Each row is a point on a landscape with many valleys, with its height.
A ball rolls from a point to the lowest of its 2 nearest points, and stops where none of them is lower. Distance is the straight distance between rows; heights are no part of it.
rez (h 3.23): [ 69  99 180 126 105 127 133 161 121 124 110 101 149 108 157 111 156 142
 204 123 189 144 119 146  78]
Rukes (h 1.86): [141 123 149 111 142 121 121 166 106 127  88 134 170 159 109 134  68 147
 126 126 112 129 146  74 137]
minir (h 0.63): [122 123 170  94 152 112 117 173  92 153  78 124 165 160  95 148  58 187
 149 124 102 125 102  90 139]
roz (h 6.43): [ 99 125 125 114  87 131 114 107 143 127 113 139 139 117 158 105 162 113
 143 127 144 131 141 117 106]
zug (h 5.16): [123 135  95  98  60 113 136  88 145  99 106 169 160 174 141 123 129 101
 113 131 136 119 171  67 118]
rukos (h 5.56): [110 112 200 125 164 148 131 130 113 198 112  95 112  81 131 111 151 141
 162 127 154 126  66 187 112]
Pobu (h 5.20): [142 103 178 127 102 157  97 165 105 159  95  50  90  97 137 159 171 127
 159 145 197 113  98 153 105]
beluz (h 3.03): [ 87 174 148 152 113 107 145 150 143 155 113 120 126  87 122 105 156 135
 171 151  83 118 198 124 136]
gupu (h 8.04): [100 126 106 145 133 134 173  59 183 136 158 208 133 131 129  76 140 129
 129  97  97 113  78 161 116]
sogen (h 4.94): [141 143 121 130  44 138 159 113 184 108  89 134 144 169 121 102 118 109
 184 127 134 123 201  71 128]
kebib (h 6.88): [ 98 131 163 104  99 116 160 112 147 139 143 142 104 133  90 148 117 139
 184 134 138 128  81 157 125]
zimeg (h 6.10): [147 140 117 158 155 120 202 106 177 124 171 143  98 138  77 119  90 117
 144 112  84 113 108 174 161]
Zetos (h 8.63): [113 114 123 119 158 151  70 127 100 166  87 133 175  89 198  83 167 124
  89 127 145 143 162 115 106]
Vana (h 6.14): [100 153 163 110  70 110 166 108 167 149 104 132 128 146  83 134  94 145
 196 135 127 123 126 119 130]
madiz (h 8.02): [ 72 123 162 127  87 146 158  90 161 158 118 145 122  95 153  80 183 123
 189 114 173 123  83 169  87]
tuse (h 8.13): [134 125 100 138 167 137  94 141 103 127 140 121 139  97 166 123 157 119
  79 125 126 131 152 142 125]
ruf (h 4.37): [135  90 161 134 202 139 113 176  81 152 143 103 106 110 121 159 121 163
 122 103 136 137  39 184 126]
Loku (h 4.99): [103 146  88 101 119 113  94  87 103 142 159 152 105 112 149 170 170 123
  77 141 119 142  77 140 126]
zalid (h 2.83): [115 128 175 133 139 121 121 161 114 167  98  96 133 106 119 130 125 148
 173 139 123 125 147 129 118]
sinu (h 6.52): [135 116 127 145  92 158 103 136 135 131 133  86  63  86 161 134 203  96
 132 145 187 118 134 165 113]
dimim (h 4.52): [130 106 133  91 108 141 134  75 141 133 114 148 141 155 101 126 104 129
 127 116 149 123  78 126 127]
bagiv (h 5.34): [109 147  80 133 106 106 144 102 135  81 175 171 132 148 139 141 138 115
  95 122 101 134 138 121 130]
diri (h 5.21): [116 144  96 187 114 134 127 161 139  81 175 129  98  95 163 111 178 105
 116 121 109 127 202 147 135]
koru (h 3.61): [ 89 140 136  88 133  86 165  91 137 136 121 175 174 163  95 132  75 148
 148 124  84 135 107 106 127]
Gel (h 8.12): [ 67 103 148 124 158 122 150 127 138 127 125 167 195 129 141  76  98 158
 169  86 128 144 121 139 101]
Ped (h 8.01): [150 122 103 112 107 115 104 153  97  56 149 141 153 201 133 188  85 113
  65 128 154 136 134  56 134]
vuvib (h 4.81): [219 112 113 147 134 180 107 114 142 139 129  72  68 118 104 135 137  91
  94 145 158  98 139 138 150]
Bapef (h 2.93): [130  76 146 131 144 174  85 142 119 130  91  92 154 106 194  93 163 120
 131 123 201 131 127 144  89]
Gof (h 5.95): [ 73 150 119  83  44 101 126  91 134 115  93 184 163 153 151 122 144 124
 147 135 127 125 158  77 110]
Raza (h 5.76): [175 135 131 151 145 143 186 111 180 140 147 101  87 143  59 134  87 121
 163 118 109 115 112 164 166]
Nilof (h 3.69): [147  90 156  86 130 150 127 106 130 145  76 136 171 163 105 117  77 143
 151 119 162 123 104 107 118]
Zan (h 7.87): [ 68 125 147 134 153 125 152 107 147 162 137 174 161 100 158  68 145 151
 163 105 124 128  99 169  98]
Risep (h 7.73): [101 147 132 131 122 123 205  69 183 153 155 187 118 136  87  76 111 130
 168  97  91 113  88 167 131]
rufo (h 6.09): [154 136  96 115 167 131 130  47 139 166 160 163  97 115 123 126 146 109
  58 133  98 113  71 163 150]
fidi (h 4.24): [176 139 121 165 199 132 137 168 121 114 166 115 120 120  95 138  96 122
  99 122  84 127 139 150 158]
fas (h 3.06): [112 104 145 112 108 132  57 179  69 139  76  80 138 105 186 149 168 137
 129 145 169 150 129 106 114]
fetim (h 6.92): [156  88 120 142 150 129 154 153 131  57 181 126 100 158  92 165  92 138
 154 104 154 148  79 164 123]
biguz (h 6.17): [155 113 136 115  71 154  96 120 124 141 118  81  78 102 139 160 183 108
 137 156 192 118 105 137 116]
Vis (h 4.90): [111  88 159 121 165 144 120 155  98 150 140  90 104  90 148 139 143 144
 142 117 155 150  51 187 108]
naz (h 4.80): [159 143 138 129 184 131 135 134 115 169 134  99 103 108  78 147 101 141
 118 134  91 117 121 149 160]
levon (h 4.83): [134  74 157  98  93 170 128 107 148 132  83  99 122 133 139 100 130 123
 174 119 216 121  88 147  95]
Mamor (h 5.47): [158 104 144  95  87 164 150  74 169 150 102 119 116 146  95 112 124 118
 161 130 184 113  91 136 119]
seg (h 2.81): [ 88 140 136 100 137  90 134 149 104 113 113 172 189 152 120 139  71 160
 146 125  83 139 141  85 122]
bido (h 4.16): [ 92 143 104 135 132 102  95 158  95  87 137 146 172 118 188 111 156 116
  96 133 102 152 208  81 118]
rozak (h 6.87): [121 140 137 135  92 107  78 199  99 112 119 102 121 122 140 171 138 142
 137 162 132 135 168  87 123]
Fot (h 5.31): [184 129 148 147 183 148 149 118 153 176 135  81  89 116  67 130  94 118
 146 136 102 106 105 171 160]
nisu (h 5.89): [136 125 114 109  61 137 134 102 138 116 120 131 125 139 134 133 139 110
 135 136 151 125 145  95 122]
Nus (h 5.64): [171 130 130 131  56 145 182 114 197  93  96 118 138 184  89 117  91 114
 189 124 152 125 170  89 146]
ral (h 4.68): [ 96 153  93 155 123 107 126 156 114  93 152 148 134 101 170 124 159 111
 112 129  85 136 211 116 129]
kegi (h 8.20): [170 116 124 108 116 120 115 149 100  86 135 129 132 176 112 187  85 129
  92 133 151 127 105  79 141]
mifer (h 7.52): [ 61 142 165 112 121 120 155  90 143 175 120 150 136  94 125  93 149 143
 176 120 126 128  81 165 102]
kape (h 6.42): [154 107 103 153 157 135 172  91 179  99 190 149  90 141  98 120 107 122
 125 101 127 117  71 196 134]
mosub (h 8.61): [109 152  83 152 133 127 127  83 154 147 171 171 101  81 165  97 197 110
  89 125 105 119 104 169 130]
Rimal (h 6.21): [178 106 112 114  77 142 172  99 179  86 121 130 137 204  94 138  74 102
 142 116 161 130 125  97 137]
Tosa (h 2.67): [113 176 124 159 171 128 147 123 144 146 122 144 156  95 135  69 132 125
 127 118  60 117 194 132 151]
Mefop (h 7.54): [141 154 147 156 161 139 117 144 122 177 119  81  93  68 136 108 173 112
 122 157 102 109 180 156 146]
satu (h 1.61): [113 149 158 142 159 119 147 141 134 149 105 126 152 115 122  91 111 137
 166 129  88 122 172 122 131]
vulob (h 6.45): [190 103 100 120 105 152 135  90 157  93 121 121 139 186 111 133  95 103
  99 111 173 125 147  98 139]
supim (h 1.83): [126  97 159 105 132 162  79 155  95 158  67  85 159 110 170 111 151 138
 135 138 185 136 141 115  95]
puged (h 8.36): [129 117 101 131 186 146 100 118 116 135 122 145 187 120 180  78 137 126
  65 109 128 135 142 124 109]
Bis (h 4.20): [115 116 168 140 104 119  74 199  79 156 101  50  91  90 158 167 174 154
 151 156 166 130 114 131 117]
zal (h 2.86): [ 81 147 134 112  85  92 104 135  90 140 149 102  64  95 129 195 176 140
 143 160 134 143  62 146 127]
dur (h 3.68): [115 116 146 120 194 120 122 165  81 138 147 136 124 124 101 166  90 168
 117 107  90 145  65 147 144]
tipub (h 7.24): [150 138 118 135  89 106 110 172 117  98 138 107 102 141 110 181 117 126
 127 158 124 136 154 102 133]
lazud (h 4.91): [149 129  83 150 156 119 135 127 124  71 181 155 139 148 137 127 119 103
  72 110 122 134 145 132 135]
zad (h 7.86): [158 143 124 173 170 132 106 175 120 124 141  90 107  81 141 117 153 115
 100 142 105 126 186 145 139]
nazu (h 7.56): [155 139 103 136 100 109 122 161 123  83 132 126 136 162 122 155 106 103
  95 154 121 128 188  75 137]
geduf (h 7.34): [ 89 144 134 110 100 105 190  78 162 139 159 168 108 142  79 140 117 138
 175 121  92 129  78 167 133]
lor (h 7.53): [177  91 107 161 187 143 117 182 103  56 162 117 154 148 145 123  95 130
  89  96 151 144 146 132 120]
lemo (h 2.39): [160 124  92 149 157 139 112 119 131 134 181  97  59  83 139 155 182  98
  81 150 122 116 108 182 148]
lumos (h 2.33): [ 45 125 167 140  90 110 123 172 111 127 121  94 111  88 169 143 180 143
 199 131 183 153 109 155  82]
lebos (h 7.79): [125  72 125 124 159 145 103 141 114  81 117 146 203 156 158  91  96 142
 123  92 167 143 134 111  98]
Gifo (h 4.43): [118 165 140  94 110  95 167  97 150 147  93 161 166 171  83 124  79 144
 152 138  80 129 155  90 146]
Kis (h 6.73): [ 48 143 132  89  73 105 124  95 118 142 107 175 157 109 163 104 170 132
 144 132 122 138 136 114  97]
sesu (h 5.29): [131 151 155  96  87 116 163  95 166 163  75 128 150 173  68 130  64 145
 185 146 109 125 136  86 151]
Tuk (h 4.26): [124 192 117 157  90 111 132 145 146 130 128 113  99 106 138 116 164 113
 139 168  80 108 216 107 152]
Sis (h 5.42): [130 163 164 121 108  97  83 186  87 171  83  92 126 133 102 181 105 184
 137 167  98 115 119  80 160]
rimid (h 2.04): [117 121 151  86 155  95 118 151  78 134 104 150 152 179  98 171  67 178
 109 111  96 137  68  88 143]
lep (h 7.81): [156 130  90 133 131 119 101 161  96  75 144 127 146 168 151 172 114 105
  48 137 143 136 170  69 134]
vuze (h 3.79): [168 113  98 168 204 130 115 160 101  98 190 120 109 116 132 148 122 125
  74 116 121 141 104 175 133]
kof (h 7.36): [189  94 118 162 152 145 101 197  94  60 161  91 112 143 126 165 109 123
 100 126 160 138 144 129 138]
nodu (h 6.69): [155  98 118 158 137 137 180 135 168  83 189 135  86 136  86 130 109 121
 169 102 153 130  92 192 126]
rekom (h 7.16): [176  96 114 157 136 126 118 185 109  57 167  98  89 158 103 188 101 134
 125 115 167 148 100 127 132]
Puron (h 3.56): [ 98 143 112 114 132  95 115 156 100  97 118 160 178 137 146 121 114 139
 114 131 103 143 181  87 120]
vunuz (h 8.32): [ 96 147  91 139 111 132 149  66 163 127 160 188 119 119 146  83 171 115
 114 109 105 111 117 149 121]
dapem (h 4.08): [114 165 172 123 125 104 110 156 103 193  84  87 121 100 104 154 133 159
 161 174 101 116 135 119 135]
zege (h 4.07): [112 156 128 126  78 128 134 121 156 128  82 136 169 144 136  90 123 115
 157 143 116 119 216  63 132]
noge (h 0.84): [ 52 136 162 130  81  88 103 172  92 142 130  88  88  80 154 174 184 153
 184 157 155 156  77 153 102]
Getop (h 5.63): [124 150  79 102 159 116 103  59 119 153 155 169 119 117 146 142 157 111
  36 139 103 131  80 143 135]
korup (h 6.68): [144 112 101 132 148 117 148  75 148  99 169 161 118 155 109 115 106 119
 100 106 121 125  87 161 124]
tuguz (h 7.95): [ 93  94 134 103 167 122 121 124 103 104 112 164 199 150 141 100  90 161
 126  93 140 157  99 119 101]
Zoros (h 6.35): [103 150 143 127  93  84  62 200  76 135 107 107 118 120 139 190 130 176
 127 165 108 141 130  77 134]
kuvid (h 5.78): [125 136 102 173  96 156 113 144 147 115 156 109  79  79 174 104 213  89
 121 127 149 118 187 152 115]
noful (h 2.80): [171 123 145  91 149 145 123 109 121 142  69 127 175 179 105 124  59 127
 113 120 142 127 138  62 137]
Met (h 4.58): [148 132 104 157 182 115 150 149 122  95 164 147 147 135 120 120  95 121
  85 121  82 138 168 128 148]
Puni (h 4.10): [114 139 115 105 109 110 110 117 109 139 152 127  72 105 118 180 168 119
 109 151 130 135  74 150 137]
feva (h 6.50): [139 141 101 121 158 120 143  80 143 142 154 154 118 132 105 133 111 125
  88 125  92 124 105 152 154]
pulir (h 5.24): [138 174  92 147  59 113 159 109 164 107 132 149 108 134 120 118 149 104
 131 148  77 120 206  88 154]
papu (h 7.66): [150  79 107 146 196 139 103 158 102  65 144 145 192 165 163 107  87 145
  84  88 165 151 124 121 111]
Neda (h 3.21): [144 136  93 144 176 119 108 127 105 128 186 127  80  94 131 165 154 116
  70 128 109 136  91 168 146]
tiv (h 3.13): [118 139 137 102 118 132 123  98 142 156  64 134 178 135 144  84 116 127
 134 133 113 117 188  83 124]
tavu (h 2.98): [116 107 135  98 170 111 102 155  60 117 138 151 144 156 129 179  82 177
  84  98 103 156  50 117 144]
Lufor (h 4.44): [146 181  83 161 113 134 174  97 166 107 140 157 128 155 128  85 137  98
 105 118  74 108 194  95 152]
teze (h 3.59): [122 164  95 139 155 116 160  93 146 134 126 177 163 141 126  83 111 121
  94 114  75 112 175 109 140]
Bisi (h 6.30): [145 121 150 124 169 165 119 106 129 200 106  96 117  92 133 101 153 123
 130 134 136 111 110 164 124]
dol (h 3.72): [198 124 111 159 125 166 128 112 155 140 156  84  44  95 117 138 176  79
 101 146 144 101 132 167 154]
buka (h 5.81): [208 126 115 120 120 172 131  99 148 140 105  98 111 158 104 146 107  94
  93 139 151 112 153 101 159]
bod (h 7.00): [134 153 146 137 142 153 132 101 144 203 100 102 113  92 126  91 159 113
 143 152 112  97 169 127 148]
Mos (h 3.91): [119  80 154 116 139 171 124 115 142 139  96 126 159 129 154  78 135 131
 159 103 186 122 113 152  92]

Call two points neighbours if one is among the 2 nearest of the other. Go from one point of each pair to the other, from neighbour to neighbour, staying as low as possible. Name the highest point that can't be avoided.
mifer and minir: Gel
satu and minir: korup
fidi and satu: vulob
noge and minir: Mamor
supim and noge: Mos

Where does a ball stop that starts at each point below?
feva: noge
lebos: kape
Ped: satu
kegi: satu
Rimal: satu
tuse: minir
Mamor: minir
